Each row is a point on a tangle of strands that fork, close into loops and nearly touch. The rows are in no order.
In the rows, zero is written as 100.
Two points are linked if the straight distance between their rows is under 123. Some points are linked to none.
<774>: [ 69  69 116  98  83 114  95  81  95 121  87  58 132 116 107 122  64 132
  79 105 159  71 150 152 115 136 102  61 109 101 116 102 135 126  98  96
  98  55  90  57 104]
<178>: [126 121 136  88 127  83 110 108 115  59  93 110 105  68 121  62  82 104
 105 123 133 102  93  93  76  64 126 107 133  61  98  91 110 102  74  78
  75 110 129 106  86]
<953>: [ 62  97  55 114 130 103 102 140  66  56 119  81  63 130 102 108 146  98
 110 120  46  84  63  73 127 119 122 144 119 140  76  81  38 124 111 127
 139 123 118 148  89]
<546>: [101 108 108 100  77 110  99 103 133  99 124 119  74 106 132  87 120  76
 129  66  71  97  85  73  87  55  56 117  91 101 110  69  63  85 103 120
  73 107  86 122  85]
<155>: [133 143 112  62 102 109  99 143  72  30 100 108 114 123  97  73 125 100
  87 121  71  76  24 123 109  49 127 119 112 120 109  98  64  94 101  96
 110 139 115 147 112]
<1131>: [ 98  57  90 111  63 106  83  82 120 119  64  97  95 104 131 130  96  79
 114  88 111 111 120 102  42  81  77  79  52  88 131  96  94  75 123 114
  67  90  92  39 125]
<423>: [115  75  98  89  45 103 101  82  95  68 119 114  57 112  87  85 160 100
  51 125 118  80  77 114 113  78  97 101 115  94 102  66  93  54 149 127
 110 128 108 127 148]
<975>: [116 101 133  93 148  64  90 142 138  69 122 103  88  96 118  96  66 120
 129  76 123 124  88  41  78 121 102 120  97 107  56  84  60 152  66  93
 110  96  99 153  63]
<1160>: [ 64 101 100 124  63  84  85  89 110 108  78 104 135  98 140 101  67  55
 133 103 128  78  84  98  79  61  81  53  52  85 149 114  74  75  92 124
  29  93  76  82  73]
<650>: [ 63  39 105 119  90 117  79  64 106 134  76  38 113 113 127 131  51 128
  68 122 143  98 159 141  92 124  90  60  93  74  93 106 131 129 112 125
  93  26  95  68  98]
<776>: [138 112 127  83  81 100 110 104 129  56 111 137  77 103 103  54 124  90
  97 115 106  87  39  79  93  66 108 120 116 101  82  77  76  89 114  98
  86 121 122 133 112]
<715>: [ 70 136  84  92  91 103 105 107  86 121 120  76  78 133  52 117  92 102
  95  64  83  79  97 120 181 126 107  98  87 158  66  90  88 115  84  95
 142 107  92 150 101]
<709>: [ 86  69  84 118 116 106  99  45  79 122  73 116 128  62 106  88  87  98
  71 132  90 116 137  98  86 125 125  97 106  51  97 134 140  88  87  95
  94  81  97  67  95]
<636>: [121  51  94  78  93  93  92  88  59  90  92 115 105 116 101  77  97 117
  90 121 113  95 139 109 117 138 141  85 139  64  80 103 147 158  56  60
 122  76  96  45 121]
<870>: [155 114 117  50  87 127 107  69 124 111  96 140  96 110  87  52 118 117
  71 132 109  74  52 120 128  97 139 110 114 113  84  97 106  89 102  80
  79 118 108 104 126]
<1541>: [102 101 112  86 101  73 107  75  78  94  68 102 148  76 116  93  88 118
  77 148 152  64 116 149 107 120 153  67 116  55 124 112 128  85  93 121
  89  71 106  69 114]
<623>: [121  86 105  88  76 117 103  83  97 132  83  81 123 100  95 112 109  96
  83 100 115  92 112 115 123 110 115  60  89 121 121 100 156  93 135  85
 110 116  85  50 137]
<1132>: [ 92  84 113 122 137  74  92 155 110  60 101 100  90  97 136 106  77 102
 151  88 104 147  95  46  44  96  75 138 105  84  95  96  53 135  75  89
  95 103  90 142  79]
<1460>: [112 105 105 110 109  87  96  91 115 106 104 138 112  74 127  57  81  80
 145 107  87 125  79  57  89  74 107 118  98 123 103 128  72  93  70  77
  49  85  87 119  67]
<278>: [139  98  90  74 106  98 124 113 107 108 102 100  98  91  46 139 145  89
  74  91  55 113  96  66  90 115  79  96  97 134  69 112 128 101 147  72
 128 146 103 104 111]
<719>: [103  95  87  57  93  85 111 122 114  63 108 112  71 130  58 109 149  93
  78 112  60  97  47  67 112 103 109 125 102 142  51  90  69 115 129  90
 121 124 117 147  98]
<805>: [105  94 121  98 116  91  92  83  90  70  92 108  97  98 121  75  90 131
  92 114 143  70 140 132 114 127 141  89 134  58  83  97 112 142  53  83
  74  66 105  58 118]
<1186>: [103 152 131  97 114  79 104 104  79  77  86 113 119  66 110  71  80 111
 116 124 150  64  86 137 109  71 138  86 126  83 114  95 101  95  63  94
  53  89 125 107  92]
<95>: [109  83  93  95  78 115  75  76 117 113  93 113  96  99 127 123 116  89
 125  82  83 119 102  81  47  43  52  92  37  99 145 118  97  54 138 104
  67 123  99  67 103]
<54>: [101 117 119 114  98  84 127 137 107  69  88  80  76  98 126 110 109  81
 110  72 119 106  77  68  53  77  71 130 118  74  78  80  74 102 109 114
  87 130 126 100 125]
<1019>: [114 141  90  95  88  97 101 147  72 111  96  95  98  97  57 140 133  77
  90  86  66  83  71 119 133  80  89  74  74 147  98 113  92  73 124  95
  96 139  89 102 123]
<193>: [ 50 124  52 104 136 110  96  74  97 132 119 114  89 126  75  94  91  96
 110  86  63  94  88  96 164 111 107 122 102 146  54  98  59 132  73 149
 123  64  78 154  67]
<1305>: [106  48  85 125  83 135 108  52  97 140  64 115 127  70  81 107 116  82
  75 129  83 139 148  68  71 124 100  98  79 120  94 127 174 107 108  92
 141 116  92  61 132]
<86>: [ 95  61  94 142  74  82  93  83  93 103  62 125 148 114 102 109  90  81
  74 111  46 149 117 110  79 105  93 127  77  50 142 147 136  69  82  78
 117  73 108  72  85]
<1576>: [101  77  95 117  61 116  94  73  89 134  75 105 102  97 111 142 109  72
  93  84 129 103 107 107  78  97  85  52  69 122 130 107 125  80 143 117
  71 114  82  47 140]
<1266>: [107 127  74 122 122 125  98 120  69  49 107 115 103 114 132  82 140  96
 113 104  61  95  47  97 105  46 105 135 126 122 106  91  79 104 127 139
  94 114 112 126  83]
<899>: [118  75 125 116  99 133  85  58 166 158 136 100  75  92 130  77  82 106
 115  89 123 120 139  66  76 108  80 110 102  74  85  80 101 126  83 100
  68  75  98  64 112]
<89>: [ 79  65  77 135 114 144 113  44  91 151  67  96 114  62 100 105  96  84
  66 103  98 129 142  85  76 137 109  90  91  95  82 125 150 105 105 103
 103  97  94  59 118]
<794>: [ 56 106  85 115 103 136  72  73 105 146 109  84 122  87 134 105  84  91
 121  85  78 109 115 110 105  79  87  78  75 113 104 127 118  86 112 105
  94  90  84  98  43]
<45>: [103  72 127  76  78  86  86 127 120  92 111  70  77 123 127 110  84 114
 128  71 108  97 101  98  71 109  80  95  71  95 158  88  80  76  85  69
  77 108  92  69 117]
<815>: [ 50 126  67 104 120 129  86  55  92 133 130 138  92  99  92  82 123 102
  98 127  45  71  93 101 151  82 117 120 109 135  60 106  68 108  83 133
  89  74  88 136  66]
<382>: [ 93  72 127 105  70  71  90 133  90  89  96  74 103 151 106 103  81 120
  84  96 113 113 118 119 118 157 109 110 116  46 145  99 107 108  66  72
 106  74 109  60 117]
<597>: [ 73 119  88 118 153 137 124  58  87 146  87  76  99  88  56 113  77 106
  76  86 123 105 152  93  96 129 107  66 119  96  54 148 116 139 114 113
 132  80 107  99 100]
<751>: [102  40  96 107  70  91  74 130  92  95  91  67  97 158 119 130 104 113
  80 102 101 126 144 130  89 137  89 100  84  60 154  97 117 109  87  74
 107  64 102  42 119]
<1226>: [127  69  96 108  75  86 100  90  69 101  54 151 112 100  89  70  87  62
  85 146  89 128  76  75  95 127 155  96 118  99 122 143 114  93  79  54
  79 103  99  70 118]
<674>: [ 93 114 127 131 116  75 105 156 115  69 110  89  88  94 135 110  84  74
 148  70  85 105  93  53  34  69  54 130  97  96  97  93  37 123  87 109
  77 115 103 109  92]
<311>: [141  98  87  64  64 118 105  82 104 108  81 131  67 116  63  65 140  93
  51 149  95  80  63 120 120  83 125 102 109  97  90 104 102  76 146 120
 108 128 108 115 140]
<49>: [140  76 102  64  95  74 102 152 103 115  98  93 122  97  61 124 112  87
 110 104  69 123 108  63 134 143 115  64  84 134 116 118 129  89 115  45
 121 128  81  84 118]
<468>: [ 71  94 116  92  66 124 101  63 131 137 107  55  93 132 123 132  76 109
 100  66 129  77 121 129 110  96  54  68  67 112 120  73 102  88 130 116
  85  88  85  91 100]
<894>: [ 91 117  83  95 106 124 102 108  65 100 113  89 105 103  75 115 156  86
  76  98  54 101 110 115 110  59  90  95 103 111 109  98 131  79 157 110
 152 115  94 123  85]
<1071>: [108 109 110  79 100  79 109 133  92  90 108  67  91 112  92  98  62 129
  93  76 138 110 113  84 129 174 130  99 116 106  84  86 113 132  56  66
 131 122 113  93 117]
<64>: [ 99  55  82 121 123  78  77 127 104  87  93 108  99  78 110 125  95  96
 137  78  62 149 110  71  51 110  60 102  69 126 135 132  76  90 103  61
 111 106  84 102  88]
<253>: [102  97  71  97 165  82  82 156  95  89 117  84  97  96 101 131  90 101
 124  62  82 144 108  71 101 135  67 124  82 123  70 112  79 127 117  90
 154 111  74 126  96]
<336>: [ 81 106 124 128  86  90  70  58 139 123  96  97 131  63 143  85  81  88
 136 121 137  65 105 114 102  56  91  65  56  88 134  92  85  76  85 127
  26  69  78  70  44]
<688>: [126  55  89  79  96  79  86 107  81  94  82 127  86 111  92  77  83  94
 119  99 132 102 104  86 124 157 149  98 128 121  71 111 118 163  58  55
  91  92  95  67 123]
<151>: [138  66  85  89 125 129 115  54  95  90  76 140  87  78  97  67 109  94
  96 118 128 100 119  89  72 113 143 104 146  92  39 113 128 164  90  88
  92 112  94  54 119]
<1463>: [137 123  76  92 129 119  97 150  63  38 115 101 125 110 114  97 146 113
 102 127  46  93  39 100  83  51 111 121 124 120 112 101  83 107 134 101
 128 147 118 121  89]
<647>: [ 86  88  85 140  98  84 110 139  81 108  70  83  80  98  88 149  95  73
 107  79  92 138 129  91  66 132  74  79  91 106 112 126  97  99 123  87
  90 108 100  75 131]
<1322>: [112 122  98  84  95  94  85 112  79  80 103  99 134  92 130 104 132  98
  92 104 115  96  78 137  77  25  85  88  90  96 131  84 127  50 149 157
 117 110 101 130  81]
<1559>: [101 103  70  45  88  91  92 109 134  86  98 148  89 149  55  80 130  92
  71 131  59  84  56  95 132 118 136 132  89 151  51 106  72 108 126  76
 124 107 104 156  90]
<736>: [132 102  72  65 125 101 121  82 113 101  66 133 136  70  75  68 102  87
  96 141  84 130  85  64  65 100 136  99 124  91  71 137 127  98 107  67
 109 129  98 104  68]
<1403>: [ 63  75  83 145  85  87  90  80  97 106  69  97 138 113 119 118  77  93
  70 129  81 137 134 140  88  96  97 105  73  21 118 140 140  81  88  99
  99  48 105  86  52]
<467>: [ 88 147 111  95 129  96 107 107 108 107 120  84  75  84 102  96  57 117
 113  79 128  94 123  98  98 121 109 110 134  78  72  99  95 132  47 106
 105  90 110 117  87]
<1329>: [ 80  46  65 149 122  75  67 122 121 122  84 113  87  98  89 135  59  88
 116  69  79 156 120  69  67 147  68  94  56 121 107 139  87  80 104  88
 119  81  52 114 103]
<921>: [ 98 141 122  95 136 128  85  60 128 133 161 107  88  76  92  74  77 147
 123  79  85  81 120  89 142  94 100 112 110 109  58  91  71 122  44 107
 107  60 102 135  66]
<1538>: [113  72 137  86  84  70  76 130 102  69  88  83  97 129 127  99 105  93
 133 109 103 124  99  92  59  84  91  92  77  71 174 106  87  78  96  54
  69 100 112  70  86]
<1032>: [ 63  80  98  99 106 134  64  60 132 152 117  65 124  99 124 102  78 106
 103  98  93 137 141  96  77 100  85  85  63  80 122 116 127  75  98  94
  92  73  82  79  41]
<1367>: [ 57 143  91 111 104  90  97 125  93 112 105  88  95 104 106 118  51  86
 140  68  90  83  83 110 123 116  94  77  97 127 114  97  78 108  57 111
  92  83  84 103  78]
<1139>: [135  90 104 103  92 112 134 114  71 106  81  89  94  84  56 144 149  82
  72 102  76  98 116  80  91 102  77  83  86 118  92 111 137  88 149 116
 119 144 110  72 145]
<1441>: [128 149 115  44  99 122 104 127  76  72 111 111 123 106  70  53 111 144
  95 129  96  67  30 151 136  68 122 122 103 121  87  79 104  95  81  85
 121 127 115 135  94]
<653>: [ 54 143  90 130 107 102 121 101  91 113 107  88  67 104  94 127  98  68
  96  52  92 101 100 101  97  90  70 100 124  86  82  83  94 115 119 142
 110  94  97 115  97]
<1251>: [136  78 129  82  97  77 102  84 103  71  82 134 124  76 123  63  89 110
  84 149 114 103 115  94  86 100 139  98 138  36 123 108 134  96  78  75
  76  76 123  83  98]
<159>: [105 130 120 107 129 108 103  70 104 121 120  97  78  79 102  86  61 135
 112  85 138  71 140 104 113 135 113  85 132  83  69  94  93 135  47 107
  72  65 102  77 117]
<1539>: [122  51 101 113  86  56  89 102  88  86  74 143 135 117  93 103  94  80
  85 107  51 156 101  71 107 142 110 112  88  72 136 149 128  88  83  54
 115  83  91 109  94]
<233>: [ 90  75  72 148 141  97  91 127 103 125  85 102  97  66  65 150  95  88
  98  77  83 158 144  60  83 144  66  88  64 135  85 151 120  93 101  83
 150  93  64 115 110]
<1063>: [111 150 102  94  96 118  85  83  98 106 113 137 103  97 118  65 121 103
 106 126  80  87  51 121 129  40 126 113 103 124  87  87  81  79  84 115
  69  97 105 126  78]
<156>: [117  33  98  87  64 105  76  92  86 118  77  82 136 110 109 112 116 104
  89 126 114 103 141 110  96 117 122  62  80  92 157  90 163  90 111  88
 123  97  83  37 132]
<1675>: [106 140  93  72  62 114 102 128  62  93 119 109  92 120  59 101 117 105
  63 112  88  69  48 146 152  85  96  83  85 129 114  86  88  67 117  98
 106 128 103 118 135]
<387>: [ 68 150 104 130 117 100 142  64 105 121  92 111  70  88  99 105  77  70
  99  76 120  82  92 110 108  94  86  89 137  88  53  94  81 115  94 141
  68  91 102 104 108]
<24>: [ 55 109 102  83 105 105  76 127 121 103 129  41 103 121 120 121  69 131
 123  80 133 103 122 141  97 110  72  88  69  84 135  80 100  92  80  96
 117  71  93  83  66]
<291>: [146  67 106  72  84  91  88 123  92  88  77 101 124  86 111 112 110 103
  93 123 128  91  99 102  59  81 100  77  83  65 163 104 136  70 125 112
  94 119 114  69 140]
<1333>: [ 66 127  87 123 132 113  82  67 113 142 121 111 104  69 117  90  58 103
 120  85  81 121 105  87 108  99  91  90 107 100  93 123  93 103  76 104
  80  67  71 103  50]
<711>: [114  29 111 103  67  96  65  89  87 106  71 118 138 103 131  90 110  98
  66 144 109 115 113 105  87  95 133 100  83  54 152 102 149  91 107 106
  90  69  94  44 119]
<384>: [ 75  98  84  89  97  90 107 130  77  39 120  90  52 114  90 105 153  91
  89 110  62  83  55  85 109  88  96 133 115 104  56  73  46  97 102 110
 116 135 119 148 106]
<1389>: [110 128 107  62 119  74 114 121 107  62 112 109 100 128  81  93 112 107
 100  88  93  92  44  81 112 109 134 143 105 132  47  78  82 128  97  83
 132 129 116 142  86]
<820>: [ 67  54 101 132  90 100  80  65 102 110  75  61 124 132 103 139  66 108
  53 133  99 110 151 153 104 130  95  93  79  29 105 130 120 120  95 112
  86  31 105  68  69]
<643>: [ 61 106  98  96 101 120 102  92 112 102 131  47  78 120 104 129 123 120
  80  72 108  91 140 129  93  64  50 107 101  90 107  70 104  84 145 123
 143  90  99 119  89]
<1244>: [ 87 107 125 105 102  98  82  42 139 130 105  83 133  58 145  92  88 115
 103 124 125  75 132 125  92  66  92  94  74  80 110  99 106  71 117 133
  49  61  89  82  49]
<372>: [118 142 123  69 132  82 110 132  93  51 102  78 111 107 100  70  87 134
 126  86 113  96  50  80 116 110 138 135 100 111  40  70  81 134  56  69
 121 122 138 145  66]
<528>: [113 136  97  90  84  81  79 120  86  81  85  98 147  79 134  99  93 107
 102 109 154  83  90 134  63  46  98  76  96  82 146  99 111  67 129 145
  87  99  89 109  90]
<1292>: [128 128 103  87 156 111  81  73 135  99 151 131  95  85 108  75  95 138
 129  96  91 110  93  73 113  98 110 141 120 113  44  88  80 147  59 102
 104  76  97 134  41]
<448>: [109  57  98 145 103  73  99  58  73 110  73 155 111  92 104  72  82  80
  82 130  87 127  96  84  94 152 148 120 119  82 100 136  92 115  59  71
  45  75  89  73 121]
<1448>: [ 86 137 100 143 117 126  99  95 127 108 132 107 108  90 149  82 102 100
 151  94  87  84 105 109 108  40  76 127 103  99 102  75  76 120  84 141
  70  73  99 103  47]
<1184>: [ 43 128  93 113  86 126  97 113  79 104 137  65  81 126  90 116 103 125
 119  56  66  72  90 126 158 100  76 110 101 141  99  73  74 121  88 118
 138 110  88 147  85]
<231>: [ 56 122 100 101 130  98  87 118 109 117 117  69  95 107 115 107  51 113
 111  73 123 119 142  99  76 122  97  86 113  76 107 101 109 117  70  80
 114  67  99 106  74]
<1219>: [ 89  70 117  87  46 105  90  90 125 113  90  62 125 109 123 136  88 123
 103  77 165  70 110 151 109 108  77  58  71 122 139  71 113  73 140 122
  78  86  88  70 117]
<1364>: [126  84  85  95  99  72  87 110  75  96  69 149 139  95  87  73  88  70
 103 146  55 143  72  75  92 109 142  94  96 105 119 157 107  73  78  47
  90  97  90 108  81]
<564>: [ 64  97  99 109 121 131 111  69 113 135  95  46 106 107  88 124  75 110
  71  84 125 106 161 111  77 108  76  73 108  82  90 105 131 118 136 118
 138  77 119  97  93]
<517>: [137  89  95  77  81 100  95 112  93 117  86 110 102 109  78  92  92  92
  97  99 109 103 108  89 133 141 124  69 103 145  97 107 128 122  95  67
  97 114  83  63 133]
<1007>: [100  97 117  90  95  50  97 148  76  82 107  66 119 120  89 115  80 114
  82  98 111 107 105  97 125 158 114 105 112  63 133 117 121 114  54  44
 133  92 116  88 101]
<1116>: [131  85  87  88  82 106  86  96 104 123 106 121  84  95  94 130 137  86
  96  75  54 109  83  70  81  76  74  84  70 132 119 115  93  54 137  88
  78 144  88  90 116]
<1411>: [127  90  83  96 118 127 135  55  89 106  68 129  96  73  89  79 113  92
  83 119 129  81 112 111  96  91 129  90 139  88  67 102 134 122 127 112
  89 111 105  61 136]
<890>: [ 57 122  41 135 120 133 101 117  61  59 109 106  77 124  89  93 153  77
 105 125  59  88  72 106 122  84 115 123 137 115  87  94  68 115 107 153
 126  98 106 135  81]
<1332>: [108 125  92  94  93 115  86  76  93 101 116 121 118  85 115  83 132 108
  79 113 102  83  74 139 112  28  94 117 108 105 117  97 116  56 130 140
  97 107  88 124  73]
<755>: [148  65  97  69  94  88 125  94 103  89  65 149 126  97  81  62  87  89
  90 159  90 100  76  69  88 121 167  88 111  89  73 136 126 126  91  52
  88 109 109  80 108]
<1185>: [ 99  93 117  81 109 132  76  66 155 156 131  80  93 105 104  92  77 119
 105  74 109 118 127  83  97 102  83  96  98  87 107  99 114  95  94  93
 102  87  89  80  83]
<1135>: [ 37  93  79 118  95 128  92 115 100  88 146  50  51 132 120 119 123 105
 104  73  72  83 111 122 115  84  61 114 104 102 115  61  65 106 112 138
 128  99  88 131  85]
<1191>: [111 145 118  57 117  94  94 138  81  63 111  80 132  96  91  75  86 140
 116 104 110  88  62 114 137 104 112 119 110 109  90  73 108 101  66  53
 130 126 111 115  80]
<1216>: [ 92 169 126 107  92  85 129  77  93  89  93 106 105  73 117  82  80 115
 104 101 153  48  79 149 122  78 111 102 113  85  84  63  94  88  88 139
  66  92 116 113 120]
<520>: [ 99 145  96  92  99  93 112 135  89 122 107  80 101 112  53 133 112  86
 106  75  82  88  89 104 155 121 102  88  83 151  86 103 100 106 106  76
 124 119  80 104 100]
<1284>: [133  52  75  84 124 115 117  72  94 104  81 115 111  88  78  85 107 102
  89  97 106 124 134  63  75 138 119  95 134  94  62 105 156 153 102  76
 135 112 102  64 123]
<1254>: [ 61  79 101 155  74 101  80  84 104 103  68 126 110  87 137  89  80  53
 146 106  86 118 101  74  44  60  68  97  54  88 149 127  72  58  84 105
  40  93  79  76  76]
<743>: [117 103 100  82 114  68 115 143  95  72  83  77  88  93  87 110  81  90
 107  77 124 117  89  64  96 159 125 102 115 110  66 100  99 121  92  63
 118 130 116 105 130]
<1556>: [127 109  64  91 146  84 135 136  96  99  61 108 115  93  37 110  85  88
  97 124 103 128 139  71 122 158 123 106 102 126  49 141 122 138  86  80
 154 112  92 118  88]
<1348>: [ 88 143  93 103  82  90 125  83  81  84  99 124  81  98  89  82 112 103
  76 118 127  50  70 151 136  71 109 104 127  88  77  68  87  73 106 147
  78 102 117 139 117]
<1299>: [124 114 113  88  96  94  77 115  90  99  88 121 119  92 105  86  84  80
 107 103 116  92  65 104  98  65 106  69  92 113 159 106  95  74 105  74
  60 115  95  83 105]
<898>: [118  87  75  58  69 117 110  76 129 101  89 142  62 142  28  77 145  81
  59 151  83  83  66  95 114 113 146 120 110 118  50 119  99 109 129  91
 118 121 123 118 118]
<53>: [ 56 118  70  97  84  99 126 115  85  92 108 105  36 112  51 100 145  56
  84 110  84  87  83 103 132 114 109 107 112 108  65  90  55  95 112 119
 112 123 114 138 120]
<1123>: [121  56 124  97  68  77  76 106  99  89  72  96 118 113 134 101 106  97
  93 137 126 118 123 108  60  85 109 101  81  66 176 108 130  61 108  91
  70  80 111  61 118]
<1652>: [128  95 116  82  97  66 104 140  75  73 111  73  94  89 109 121 131 110
  81  88  83  79  70 110  73  48  63 103  93  87 109  89  75  63 145  93
  92 157 127  93 129]
<759>: [122  70 108 104 109  83 111  67  86  93  90 134 126  97 109  82  87 109
  74 142  74 113 139  96  87 127 129 116 126  15 110 136 130 108  66  75
  98  52 108  77  97]
<1052>: [ 42 112  71  95  93 120 116  76  91 100 111 103  40 109  57  78 134  88
  78 131 107  77 100 108 141  98 115 109 126 115  67  79  76  89 103 128
 114  84 109 143  88]
<337>: [ 95 109 132  73  64 123 114 101  95  76 147  90 104 109  96  93 118 150
  92  90 129  77  97 142 133  80  78 133 110  86 108  43  95  63 108 102
 129 126 111 151 109]
<1586>: [128 114 126 111 128  87  99  91 167  96 142 128  73  85 111  81  92 120
 134  81 107 123  91  57  88  91  82 129 113  98  69  81  62 134  68  94
  90  83 106 137  65]
<775>: [128  56  79 113  99 106 115 110  94  95  58 113 111  67  74 133 118  77
  96 120  67 145 134  54  51 134  93  89  79 105 115 125 146  95 112  60
 135 130  95  66 135]
<307>: [116  92 103 106  68 105 118  90  83 105  86  84  82 106  74 129 147  91
  62  82 109  77 116 118  89  90  85  86  97 109 102  86 134  83 168 136
 118 122 110  87 154]
<685>: [115  36  81 101 110  75  98 114 111  86  92 106  89  80  92 126 113  94
 100 101  54 165 112  58  45 124  74  97  81  97 130 124 116  92 112  53
 119 122 108  86 110]
<1175>: [116  65 112  89  47  77  83 125  84  94  75  75 134 102 114 127  99 119
  87  99 169  65 107 157  79 111 103  61  75 119 165  78 123  66 142 123
  94 115  87  54 149]
<1434>: [116  88  98 108  93  68 119 156  71  77  75 100  89  88  89 108 103  75
 102  94  99 114  90  71  79 125 115  81 108 107 105 119  93 100 109  70
  81 133 119  93 137]
<1417>: [ 82 152  75  80 143 116 111  49  99 131 112 131 105  86  80  73 108  96
  84  99  64  91  94 105 124  83 127 125 119 121  46 124  86 102  84 107
  98  87  98 121  66]
<819>: [ 72 124  68  93 131  97  99 107  99 138 116 104  79 129  43 103  90  86
  97  71  79 105 104  91 181 121  94 109  89 152  52 103  72 142 105 131
 154  82  69 164  93]
<654>: [ 79 100 132  99  83 122 119  80  87 108 100  64 130 101  89 125  63 155
  87  80 174  68 130 156 128 127  98  83 109 100 105  62 137 114 102  97
 111 104  98  81 137]
<572>: [ 96 133 126  88  84  94  92 130  89  80 103  79 130  93 117 104  91 112
 124  88 132  73  78 139 109  67  87  86  88 106 151  69  98  68 106 107
  86 109 100  97 102]
<177>: [104 102 125  72  66 109 101 119  85  35 149  94  66  96 102  76 142 123
  91 117  97  76  55 116 135  74  98 132 103  90 101  45  76  59 110  87
 122 140 109 163 110]
<1195>: [ 93 114  99 125 123 107  95 146  92  81 143  80  93 118 152  97  80 119
 167  44  71  63  68  77 128 105  69 142  92 132 110  55  50 139  60 145
 117 102 102 117  87]
<12>: [119  99  86  80 116  93  94 121  96 112 131  86  94 100  80 135 136  90
 112  67  43 125  95  88  83  89  50 105  80 132 102 105  91  96 140  85
 116 134  95 107 106]
<228>: [140  87 108  83  79  89 106 126  84  82  88  87 112  98 107 125 125 116
  73  99 118  84  90 114  63  72  77  87  92  97 137  93 108  64 159 121
 105 142 117  87 160]
<1439>: [ 69  89 112  86  84 124 114  46 108 109 144 107  49 113  66  66 135 140
  72 110 108  73 127 116 150  98 107 105 132  93  83  71  95  77 104 109
 111  87 113 143 110]
<1451>: [124 132 110  86  86 107  90  88  99 135 102 135 116  90  98  72  89  78
 110  98  81 106  51  78 106  73 121  90 100 129 107 112  89  73  97  86
  51 106  88  98  93]
<376>: [ 88  92 103 117 104 101 101 144  79  57 146  73  76 121 148 103 126 123
 137  73  41  64  57  94 132  93  82 154  97 137 102  72  24 110  80 136
 107 132 115 131 100]
<325>: [137 133 116  96 138  90 126  72 128  86 101 138  86  57 105  59  93 101
 115 113 121  87  90  83  76  76 129 119 138  85  58  92  87 114  75  90
  48  90 125  96 103]
<1345>: [ 79  70  81 135  85  83  94 130  89  94  78  71  98 117  99 147  90  82
  98 101  81 136 132 111  65 131  84  93  72  64 144 125 103  96  96  69
  96  71 109  77 106]
<1246>: [110  97  94 106 112 136 121  50 101 129  97 106  83 112  76  98 119  81
  75  75 113 101 118  88 108 107 103 101 133 106  65  95 125 123 129 126
 121 110 108  82 129]
<1218>: [107 140 107 109 118  99 137  66 116  95  78 142  65  82  91  76 104  80
 104 104 110  70  79  93  94 103 115 130 146  88  32  81  74 117  82 125
  67  96 117 114 119]
<1449>: [117  83  92  94 124 129 113  66 119 142 100 112  93  99  62 100 102 100
  83  79  98 148 136  52  91 133  98 101 112 113  75 119 139 135 114  97
 156 112  93  96 127]
<495>: [ 73 102  99  92  92 117  92  61 126 126  92  52 119 105 104 135  84 114
  90  85 139 103 140 133  75  73  65  83  76  96 107  79 123  89 148 140
 111  71  95 100  83]
<1513>: [107  92 124 121 104 108  87 110 177 125 146  97  71  91 127  82  66 101
 143  72 112 125 121  71  62  91  62 118  89  78  94  79  65 120  60 111
  83  78  94 102  91]
<451>: [ 83 115 117 101  90 104 111 114  72  97 107  52 106 107  80 105  59 142
  95  85 153  77 127 137 129 158 110  92 127  89  97  80 127 120  72  66
 127 114 110  66 122]
<770>: [108 104 117  99  65  72  99 156  71  97  77  60 117  82  89 151 105 117
  89 109 137  70  94 154 103 113  82  40  73 102 168 104 107  64 136  94
  89 117  98  55 143]
<603>: [126 109  69  80 138  69 128 100  93  84  66 120 127  85  71  78  77 101
  99 125  98 127 116  73 101 142 135 104 124  83  54 132 116 113  80  59
 131  94 113 115  68]
<124>: [ 75  75 119  94  78  98  95 136 144  97 108  46  77 135 122 110  76 126
 149  88 128 105 129 127  82 111  66  91  50  60 145  73  66  88  74 103
  74  65  88  75  85]
<1358>: [ 78 126  78 120 105  87 127 140  85 112  97  67  64  93  85 138  90  65
 103  60  95 125 102  84  73 114  69  94 111 110  82 106  77 109 122 125
 120 118  98 103 127]
<1167>: [167 109 133  58  82 108  93  60 129 118 110 143 115  82 116  53 108 132
  71 127 134  84  59 116 111  59 119  96 101 110 126  83 115  64 111 104
  84 113 101  98 126]
<93>: [ 68 142 108  96 134 133 106  43 108 141 127  84 100  84  87  96  78 106
  96  89  86  75 116 123 139 102 103  80 108 105  64 116  95 117  83 103
 102  65  88 114  68]
<507>: [116 105 140 108  94  86  98 139 144  70 145  93  67 111 136 100 101  99
 141  61  74  85  80  68  77  75  46 137  89 107 101  58  41 116  83 114
  92 105 104 123  84]
<1378>: [ 74 130  89 149 117 126 102 108  92  81 127  88 103 120 152 109 103 110
 150  76  67  68  79 108 123  74  76 119 111 118 122  70  68 133  76 164
  95  93 109 108  63]
<996>: [112 118 132 122  86  75 138 121 121  53 105 109  63 106 110  79 122  78
 109  89 106  89  52  57  82  62  86 133 133  96  73  72  57 104  97 122
  75 124 128 132 111]
<182>: [ 75  88  97 158 107  84  82  97  98  95  78 136 116  78 126  63  66  68
 144 107  77 129  90  67  68  82  87 115  84 100 129 139  65  76  53  86
  46  84  76  95  58]
<1173>: [ 90 120 105 100  96 100  98  33 122 125 121 107 123  73 119 100 107 113
  78 112 120  69  99 131 111  52 106  84  94  99  90  92 110  56 132 145
  79  71  95 113  64]
<421>: [ 94 116 103 130  90 121  94 111 116  83 116 114  98  99 160  87 124  82
 156  83  90  87  92  92  68  15  59 113  87  94 124  72  65  94 110 147
  68  97 102 110  68]
<1516>: [ 89 119 126  90  84 116 110  72 111 116 139  95  80 119  85  87 107 121
  87  81 111  76 103 129 142  92  93 107 118 103  99  66 111  82 103 103
 115 115 105 134  99]
<445>: [ 78  83  85 154  89  83  93  79  85 146  70 123 118  92  97 119  62  59
  77 108 101 122 109 103 118 167 128  69  82 103 100 151 113 100  74  85
  76  75  87  67  85]
<360>: [ 91 114  79 124 135  86 131 153  74 108  66  98 105  77  41 126  93  64
  96  94  93 145 140  74  97 154  94  92  84 121  75 144 122 114  95  96
 136 108  77 110 107]

How many points has the smallest loop of links through each point below? Write - if it is on no loop.
<1389>: 11
<1244>: 10
<1333>: 10
<467>: 15
<1576>: 14
<1071>: 8
<1284>: 5
<1299>: 7
<975>: -

A fork is a point with three links, a tip a point with one. Leave the first point through the second and follow the links. Name the first fork or tip that comes.
<1364>, <1539>: <1071>
<685>, <64>: <1226>
<1329>, <64>: <178>
<719>, <1389>: <384>
<124>, <24>: <517>

A piece is all that can be reached along the links. How many separate loops has the piece of each point below (a circle has one, a figure eight two, a Y none), and how many tips (points with one link)?
<776>: loops 1, tips 5
<1186>: loops 2, tips 2
<231>: loops 2, tips 2
<1191>: loops 1, tips 3
<1160>: loops 2, tips 0
<1449>: loops 1, tips 0
